The views of a scene show one set of named points, each view turned or mirrored, and shifted as a whole, with a little noise and some points left out.
(in the rows, 128 means zero)

Scene 1
View 1
q_911: [ 93 125 121 185 142 152 109 159 136 127 164 172  76]
q_809: [106 134 110 177 132 123 138 145 117 116 130 178 116]
q_701: [146 117 115 165 116 115 167 196 135 136 171 172 136]
q_434: [100 152 134 177 127 151 130 155 138 160 144 189 103]
q_542: [114 133 120 175 132 102 147 150  97 102 135 169 137]
q_930: [134 153 101 162 112 103 177 123 102 137  83 192 163]
q_650: [129 140 106 164 116 121 162 150 124 141 124 186 137]
q_554: [113 145 115 169 124 129 146 143 119 137 121 185 127]
q_843: [107 125 100 179 137 107 137 136 102  87 119 167 120]
q_28: [125 120 116 172 128 115 147 174 124 121 157 168 123]
q_878: [122 132 110 172 127  94 159 144  93 100 122 172 152]
q_93: [ 98 144  96 180 136 100 137 104  86  85  86 175 130]
View 2
q_434: [189 117 109 146 181 105 150 143 123  97 119  88 117]
q_809: [170 146 119 120 140 121 134 141 145 123 121 117 123]
q_554: [153 135 123 132 154 129 132 135 127 133 133 105 107]
q_911: [198 134  99 118 152  91 153 136 159  90 103 115 139]
q_843: [146 139 128 108 138 120 117 112 162 125 136 147 108]
q_650: [160 139 129 138 150 146 120 147 125 139 135 107 108]
q_93: [108 140 128 101 127 112 118  96 152 146 155 138  94]
q_28: [187 133 128 132 163 139 114 140 150 112 120 135 121]
q_542: [156 125 135 127 162 132 113 116 149 120 138 145 104]
q_878: [147 130 142 127 156 146 102 117 145 138 147 145  95]
View 3
q_878: [134 147 100 183 150 127 156 134  63 154 103 134 124]
q_28: [110 132 130 153 135 133 142 109  80 140 121 138 101]
q_843: [140 152 107 183 147 118 157  96  61 130  91 140 117]
q_554: [129 163  98 155 134 135 154 114  85 122 133 120 123]
q_434: [115 170 109 126 122 144 153  95  91  95 155 127 100]
q_542: [129 148 111 171 144 129 157 122  60 143 111 143 107]
q_809: [129 156 108 160 140 126 152  96  76 121 115 132 114]
q_701: [ 94 118 140 142 135 146 130 125 104 160 135 129 105]
q_911: [114 151 134 130 126 129 145  54  79  93 125 147  88]
q_93: [160 178  79 195 155 111 169 105  48 125  87 133 133]
q_650: [124 151 103 159 137 137 144 125  95 136 134 114 130]
q_930: [152 174  68 187 148 133 163 164  71 153 124 107 150]
View 4
q_542: [113 120  73 149 120 118 101 124 184 116 118 172 117]
q_701: [ 92 115 135 159 121 106 115 119 155 127  95 189 154]
q_911: [125  96 138 157 115  93  92 196 170 108 129 136 125]
q_93: [131 134  52 127 132 153 111 132 163  83 173 131 109]
q_554: [125 138 115 159 125 112 113 124 167 101 147 155 117]
q_809: [120 119 105 151 124 116 108 146 162 101 142 149 124]
q_434: [138 129 145 178 116  81 102 154 178 107 144 150 107]
q_843: [116 111  75 131 129 140 106 149 159  96 145 142 127]
q_878: [109 129  69 139 127 141 115 111 165 104 132 167 126]
q_930: [122 167  88 150 138 136 134  75 155  94 165 164 116]
q_28: [105 111 117 153 123 114 107 139 164 118 110 168 138]
View 5
q_434: [176  89 171 147 136  97 137 127 153 103  91 179 144]
q_930: [175 102  98 145 131 175 107 136 131  95 155 158 143]
q_809: [166  99 154 157 125 121 121 127 136 113 113 132 142]
q_93: [172  91 141 178 113 175  98 135 114 117 132 106 176]
q_843: [159 104 148 168 116 138 110 125 126 117 120  99 148]
q_878: [166 105 120 154 135 149 103 110 126 105 133 110 130]
q_542: [166  98 137 154 136 132 111 105 128 106 114 109 132]
q_701: [150 124 122 126 144  93 133 102 156  98 116 138  86]
q_911: [157  98 196 155 121  76 140 125 150 123  80 135 140]
q_650: [165 110 124 142 132 133 123 128 145  98 130 157 129]
q_554: [172  99 144 149 131 132 121 128 140 100 121 155 139]
View 6
q_434: [ 91 127  99 123 157 159 126  96 105 120 186 150  22]
q_542: [ 90 114  91 122 165 194 122 152 119 133 154 125  84]
q_878: [ 97 115 101 131 158 193 114 154 135 135 146 120 103]
q_809: [ 91 119  88 119 154 183 114 124 111 123 151 137  66]
q_554: [103 123 105 129 150 176 116 116 126 125 163 132  64]
q_701: [ 99 109  75 109 171 123 138 142 123 148 182 150  98]
q_28: [ 82 109  63 100 172 155 134 144  99 134 167 150  71]
q_650: [111 120 103 128 151 159 118 116 136 133 162 130  84]
q_911: [ 64 114  57  95 164 165 135 105  64 109 168 165   6]
q_930: [129 128 132 149 140 185  97 118 159 133 150 111 102]

Which points are out of place in each view (at most two, in the order of its rows)? Write none if all are in place.
view 1 | none
view 2 | q_434, q_809
view 3 | q_930
view 4 | q_542
view 5 | none
view 6 | q_28, q_911
